A landscape with many valleys, sampled at points; each row gives a point and its height.
From any point a ball takes the steepest step (drop divided by distance) to one of its 2 nearest points. It stops when none of these is lower. Distance is the straight distance between rows; heights are no part of it.
sav: [112 165 172 118 141 139 117 138 173 147 127 123 103 143 126 143  92 145
 140 100  80  97 140]  height 25.6
guro: [142 128  90  88 169 148  74 122 115  92 116 186 142 140  82 122 118 147
 182 110  95 124 159]  height 36.3
Nabis: [134 130  77 118 119 138 127 150  71 136 115 115 148 118 115 123 146 147
 168 129 174 123 128]  height 65.0
dodi: [118 117 162 148 109 130 126 127 162 116 108 167 107  68 139 100 140  63
  71 159 151 202 140]  height 36.9
zibe: [162 148 138 125 139 141  95 182 130  78 138 198 153 151 158 165 149 109
 166 151 163 113 159]  height 23.0
bur: [131 144  70  62 117 113 203 136  87 151 106  75 146 120  79 133 129 165
 158  97  97 124 113]  height 72.0
dudu: [135 113  82 110 147 162  98 149  50 141 103 156 140 103 104 120 147 136
 157 129 154 158 130]  height 64.2
zetum: [133  70 123 147 124 159 122 120 118 145 126 175 113  80  53 108 134  78
  63 155 117 198 124]  height 63.7
mip: [132  85  82 140 138  69 109  93 124 105 123  83 149 149 158 135 110 116
 122 128 166 135 118]  height 59.9
vimi: [164 150 122  77 153 149 101 170 110  73 121 206 141 137 126 153 146 112
 170 137 138 127 161]  height 19.0
tefa: [126 137 156 143  88 148 149 157 147 144 141 158 100  73  74 117 163  88
  80 136 108 165 161]  height 13.9
nabe: [128  64  64 111 123 120 159  57 131 130 133 130 135 136  64  87 115 129
 139 134  99 137 101]  height 70.5
Lepa: [101 151 144 104 106 175 125 190  65 145 131 150 138 136  91 136 177 159
 130 130 128 140 145]  height 8.7
kefas: [112 139 200 170 118 140 153  94 204 123 155  88  98  87 140  86 116 152
  94  90  72 101 159]  height 34.0
Bupe: [164 138 101 106 152 137  92 142 124  86 112 179 153 146 129 140 119 138
 182 124 137 118 138]  height 25.1
Bok: [105 178 186  99 103 158 140 192 121 137 133 160 113 141 114 147 167 128
 118 137 125 123 155]  height 14.0
mifum: [135  84 127 159 152  50 147 101 147 110 147  68 125 167 177 129 124 112
  75 127 125 114 125]  height 55.0
dopid: [133 132 100 146 124 147  93 163  53 121 121 135 154 112 130 129 170 142
 172 157 212 101 131]  height 65.4
sosus: [133 156 134  66 129 129  87 127 108 165  78  93 159 156 178 179 101 152
 157 128 124  99 100]  height 23.1
lelud: [166 137 136 157 144 129 104 154 150  85 132 184 164 155 193 174 126 105
 156 154 166 116 126]  height 24.9
gomed: [111  95 159 174  95 130 154  80 178 115 150 152 118  85 100  66 130 118
 108 142  91 137 132]  height 71.7
fam: [134 121 119 188 135 123 134 131 143  96 154 159 132 140 147 117 130 112
 129 147 172 150 116]  height 43.4
Biged: [119 114 147 178 102 150 134 131 154 127 172 165 114  90  57  94 156  94
  91 136  93 150 159]  height 17.7
pote: [ 98 155 115  77 129 136  73 134  55 161  88  87 152 119 102 132 134 164
 166 136 156  89 121]  height 67.0
ruti: [141 130 189 170 152 108 148 103 183 138 138  63  90 117 204 142 114 120
  72 129 105  95 120]  height 24.3
vive: [113 123 144 153 138 113 124  77 174 126 152 117 103 140 122 101  96 130
 121 113  95 115 118]  height 41.3
zode: [125 171 153  55 118 152  97 156  83 149  72 117 173 147 158 160 132 168
 144 134 145 106  90]  height 24.8
nav: [ 93 153 173 161 135 147 113 125 169 155 160 119  95 130 103 105 103 130
 120  96  80 115 158]  height 35.9
Videk: [107 132 142 195 129 122 105 140 140 153 191  84 125 160 162 127 122 128
 123 118 155 116 141]  height 47.4
sipev: [158 141 120 140 132  78 188 123 163 102 166 101 113 160 138 142 139 159
 127 105  99  75 129]  height 63.1
seki: [110 173 162 110  88 170 164 198  82 141 124 140 147 151 121 133 182 162
 117 135 160 129 110]  height 7.3
rar: [128 145 152 118 100 152 159 166 118 146 100 165  97  96 101 130 143  89
  96 143 128 177 133]  height 10.2
dap: [121  83 110 155 112 124 162  70 155 124 150 147 119 118  78  80 123 120
 124 146  99 138 104]  height 71.1
tavu: [109 138 147 120 120 123 105 139 116 182 106  88 120 157 178 148  99 134
 114 133 156 144 100]  height 38.9
taloz: [129 137 162 111 125 127 125 126 142 143  51 146  89 106 161 133  78  94
  95 143 140 187  91]  height 33.1
pibe: [139  84  82 123 148 163 111 128  70 156  97 159 129 104  87 114 122 106
 110 132 139 205 109]  height 62.8
lofin: [127 125  51 110 129 122 124 113  98 130 129 100 151 121  62 114 135 156
 177  98 124 103 148]  height 67.8
galuz: [133 150  86  49 123 154 177 162  53 157  85 116 154 100  97 122 145 162
 163 118 126 131  89]  height 69.9
fesab: [138 152 125 141 116 114 181 130 153 122 141 125 107 140 120 130 123 148
 131 108 110 112 115]  height 61.6
lub: [112 136 183 122 117 137  95 107 207 101 161 154 112  75 128  85 155  96
 102 122 101 137 197]  height 71.6
savu: [148 126 132 190 142 109 110 135 154 118 172 109 161 164 216 181 142 119
 142 137 159  86 127]  height 27.9
Zuraf: [121 159 123  82 135 155  74 162  65 132  99 135 159 126 118 142 144 173
 179 133 140  91 133]  height 67.5
vure: [127 124 159 140 106 125 150 117 160 124  77 154  96  82 141 106 110  90
  84 139 136 189 106]  height 35.5
rakib: [109 130 150  74 120 166 109 163  69 149 125 171  90 102  95 162 160  90
  93 152 124 191 150]  height 65.2
Lanov: [150 133 124 155 138 123  80 134 136 129 134 131 170 159 202 184 125 119
 166 142 161  98 121]  height 26.6
nare: [146  88  90 107 138 177 128 165  43 157 111 168 141  86  84 129 154 121
 119 128 141 181 123]  height 63.5
Letak: [135 111 145 128 164  94 113  62 184 117 143  94 114 156 157 133  86 133
 122 114  82  83 117]  height 45.5
Mumib: [145 140 120 132 101  96 223 102 161 124 124 112  92 110 104 117 128 149
 106 112  84 121 100]  height 60.3
kirom: [ 87  81 109 176 141 108  94  65 132 145 156 101 126 145 127  78  95  98
 100 137 147 176 110]  height 46.4
biki: [121 143 124 146 113 136  65 151  89 141 126 113 161 143 156 154 152 146
 163 154 198  90 133]  height 65.6
saz: [171 121 138 127 131 105 170 101 191  35 123 200 133 126 141 125 129 143
 159 148 117  86 118]  height 34.4
lugat: [117 163 144 109 114 141  60 142  95 153 108 103 178 149 152 169 149 162
 168 136 158  57 127]  height 65.8
gemu: [128 163 161  90 145 117 145 118 168 160 102  91 100 148 152 170  83 156
 132 103  71  87 110]  height 12.9
korel: [ 99 154 160  99 114 165 114 187  94 132 165 170 111 135  85 154 185 124
 121 137 114 136 179]  height 11.3
gesuz: [188 118  94 111 148 102 161  96 156  48 118 182 148 151 147 140 119 149
 173 141 134  95  97]  height 38.1
Zum: [108 146 169 105 120 134  90 123 172 125 130 161  89  81 103 112 143  88
  95 124  98 160 181]  height 68.9
Maz: [131 132  91  95 153 135 108  94 145 111 121 158 132 148  71 107 102 156
 172 102  77 115 133]  height 47.9
Senem: [167 134  95 112 122  58 218 144 129 103 134  81 119 162 135 149 153 161
 120 106 109  89 131]  height 64.5
Kiza: [147 125 134 208 138 103 133 142 146 102 169 130 149 152 210 160 131 109
 117 160 191 126 110]  height 29.4
sapet: [181 125  84 143 141 120 148 137 135  57 139 177 163 145 146 142 144 143
 180 133 171 104 122]  height 40.6
noro: [ 88 144 161 168 146 151  73 135 152 167 174 100 112 160 131 118 100 135
 132 103 106 110 157]  height 41.9
taka: [ 98  80 139 191 132 109 132  59 152 119 153 137 117 120 141  75 105  97
  97 165 143 162 100]  height 45.6
fatol: [109 145 168 172 135 147 101 145 159 158 184  83 124 169 174 152 121 137
 132 114 120  79 143]  height 45.4
kif: [109 119 157 170 154 118  91 100 152 156 135  93 108 144 181 126  76  95
  95 133 146 152 105]  height 33.5
Luku: [122 153 209 165 131 143 150 123 196 139 141  68  85  98 178 126 109 142
  90 104  84  92 146]  height 28.8
bobi: [137 165 158  81 127 128 137 143 137 156  93 113 125 156 171 178  95 153
 139 122 110 105 100]  height 20.1
Pokad: [133 147 161 150 103 132 157 134 181 101 131 165 107  95 106 108 139 113
 116 117 105 128 149]  height 24.1
Ton: [123  90  47 117 137 127 117  76 120 125 143 121 151 136  51  91 126 146
 161 106 106 123 136]  height 69.3
rofil: [164 138  66  72 120 141 223 149  80 136 104 122 148 105  97 127 138 152
 159 106 118 130  94]  height 70.8
bepu: [107 109 116 136 132  94 102 105 124 165 118  64 114 152 168 133  84 110
 101 122 154 165 108]  height 36.5
zat: [148 140 146 135 130 124 142 123 179  76 129 177 119 131 126 124 117 126
 147 124 115 106 131]  height 29.8
Vav: [117 111 180 151 122 114 144  63 194 115 132 109  98  96 146  83 103 140
  99 119  82 116 125]  height 38.3
Faba: [110 122 125 127 124 101  96 125 127 165 133  50 137 162 166 159 110 136
 129 110 138  98 136]  height 52.3
vete: [148 140 138 119  90 163 209 187  92 145  98 164 115 105 119 134 154 107
 104 148 153 173 102]  height 7.7
guken: [119 177 182 121  94 140 170 178 167 127 132 155 101 105 113 135 150 124
 123 118 104 112 165]  height 18.3
nava: [141 126 170 187 156 113 124 113 168 135 161  87 120 146 216 162 115 104
  98 138 131 101 115]  height 27.6
Gikur: [141  85 146 140 175  65 126  75 169 110 146  61 126 171 180 134 112 114
  85 122  78  77 134]  height 50.7
lunoz: [117 124 181 210 159 134  90 113 166 130 166 113 123 137 195 131  96  90
  98 141 151 127 128]  height 30.6
puni: [141 140  85  64 142 162 138 171  45 129  93 149 157  89 102 119 158 163
 184 119 133 110 117]  height 69.1
zazi: [129 134  95 101 101  71 202 160  99 121 131  54 143 150 115 152 152 176
 138  94 114  79 150]  height 65.5
Zogof: [140 127  60 106 110  96 182 130 104 112 136  83 146 133  90 131 146 159
 164  95 129  96 141]  height 66.4
fakiz: [125 147 116  52 146 168  97 182  53 111 107 171 153 109  99 142 158 163
 177 121 112 119 145]  height 68.3
Pulur: [122 127  85 100 133 120 155  76 153 128 138 127 128 144  51 105 107 158
 154  96  60 112 121]  height 54.7
Sir: [136  73  85 144 132 163 126 111 101 171 124 149 125 106  50 101 116 108
  84 139 116 194 101]  height 63.3
Zifar: [121  80  61 134 146 136 100  90  91 159 100 118 135 118 103  99 109 106
 115 132 162 198 101]  height 62.2
sumep: [133 146 140 124  93 167 175 198  70 135 116 155 139 132 142 134 175 131
 119 154 189 161 103]  height 6.5
resa: [104 153 164  80 122 145  93 142 122 148 120 164  71  85  97 148 149  89
  91 143 106 176 170]  height 66.6
verom: [149 126  85 162 130 134 137 143 121  98 149 156 148 143 123 121 144 137
 163 126 165 130 132]  height 42.0
tugas: [124  64  99 167 134  42 124 116 120  98 122  56 148 156 164 131 123 112
  90 118 151 123 139]  height 57.8
tef: [104 125 114 119 104  99  91 133  83 155 109  56 146 140 141 151 126 134
 143 131 178  91 135]  height 53.4
bibul: [136 123  89 114 115  96 209  85 157 112 147 115 117 139  68 111 128 159
 133 102  69 100 114]  height 58.3
Kup: [128 148 150  77 124 148 127 156  97 154  56 151 102 129 145 139  95 114
 116 145 137 183  96]  height 29.7
dobu: [111 149 119  99 134 131  45 126  99 165 102  94 153 142 134 153 110 159
 171 127 139  88 141]  height 66.3
galez: [113 101 156 164 115 133 120 109 166  94 149 185 122  73 116  86 159  66
  83 171 143 178 156]  height 38.2
fize: [128 121 112 126 145  97 101  96 153 133 143  84 128 164 149 138  94 135
 136 103 115 103 127]  height 49.6
Kovup: [115 100 115 197 136  98 147  96 141 108 161 124 128 137 162 105 120 100
  95 157 176 164  99]  height 44.7
Kurob: [125  89  67 128 144 106 102  79 115 123 114 109 140 140 120 107 103 119
 137 127 161 161 109]  height 61.3
nogu: [105 102 187 159  99 133 127  87 197  96 161 157 132  73 128  60 147 104
 101 143 101 144 177]  height 72.7
tilot: [138 127 121  74 129 174 150 176  64 140 100 178 119 103  93 142 153 108
 118 138 122 178 130]  height 64.3
lika: [ 97 111 112 184 141 116  83 103 138 149 171  97 127 153 132 101 107 116
 121 117 150 148 134]  height 47.8
fis: [130 158 135  63 123 154 127 167  75 144  73 140 138 136 146 141 123 149
 143 136 140 148  96]  height 26.5

For each start below, name the point where the ball stops.
lika -> sumep
pote -> pibe
saz -> sumep
Ton -> vimi
nogu -> pibe
galez -> gemu
bur -> vimi

Call two points neighbours if one is among the 2 nearest of the other. Go from one point of each pair to the other, from neighbour to neighbour, staying as low as possible. Name the highest point that can't be avoided.
ruti, gemu -> bur
gemu, sumep -> lika
vimi, sumep -> fam
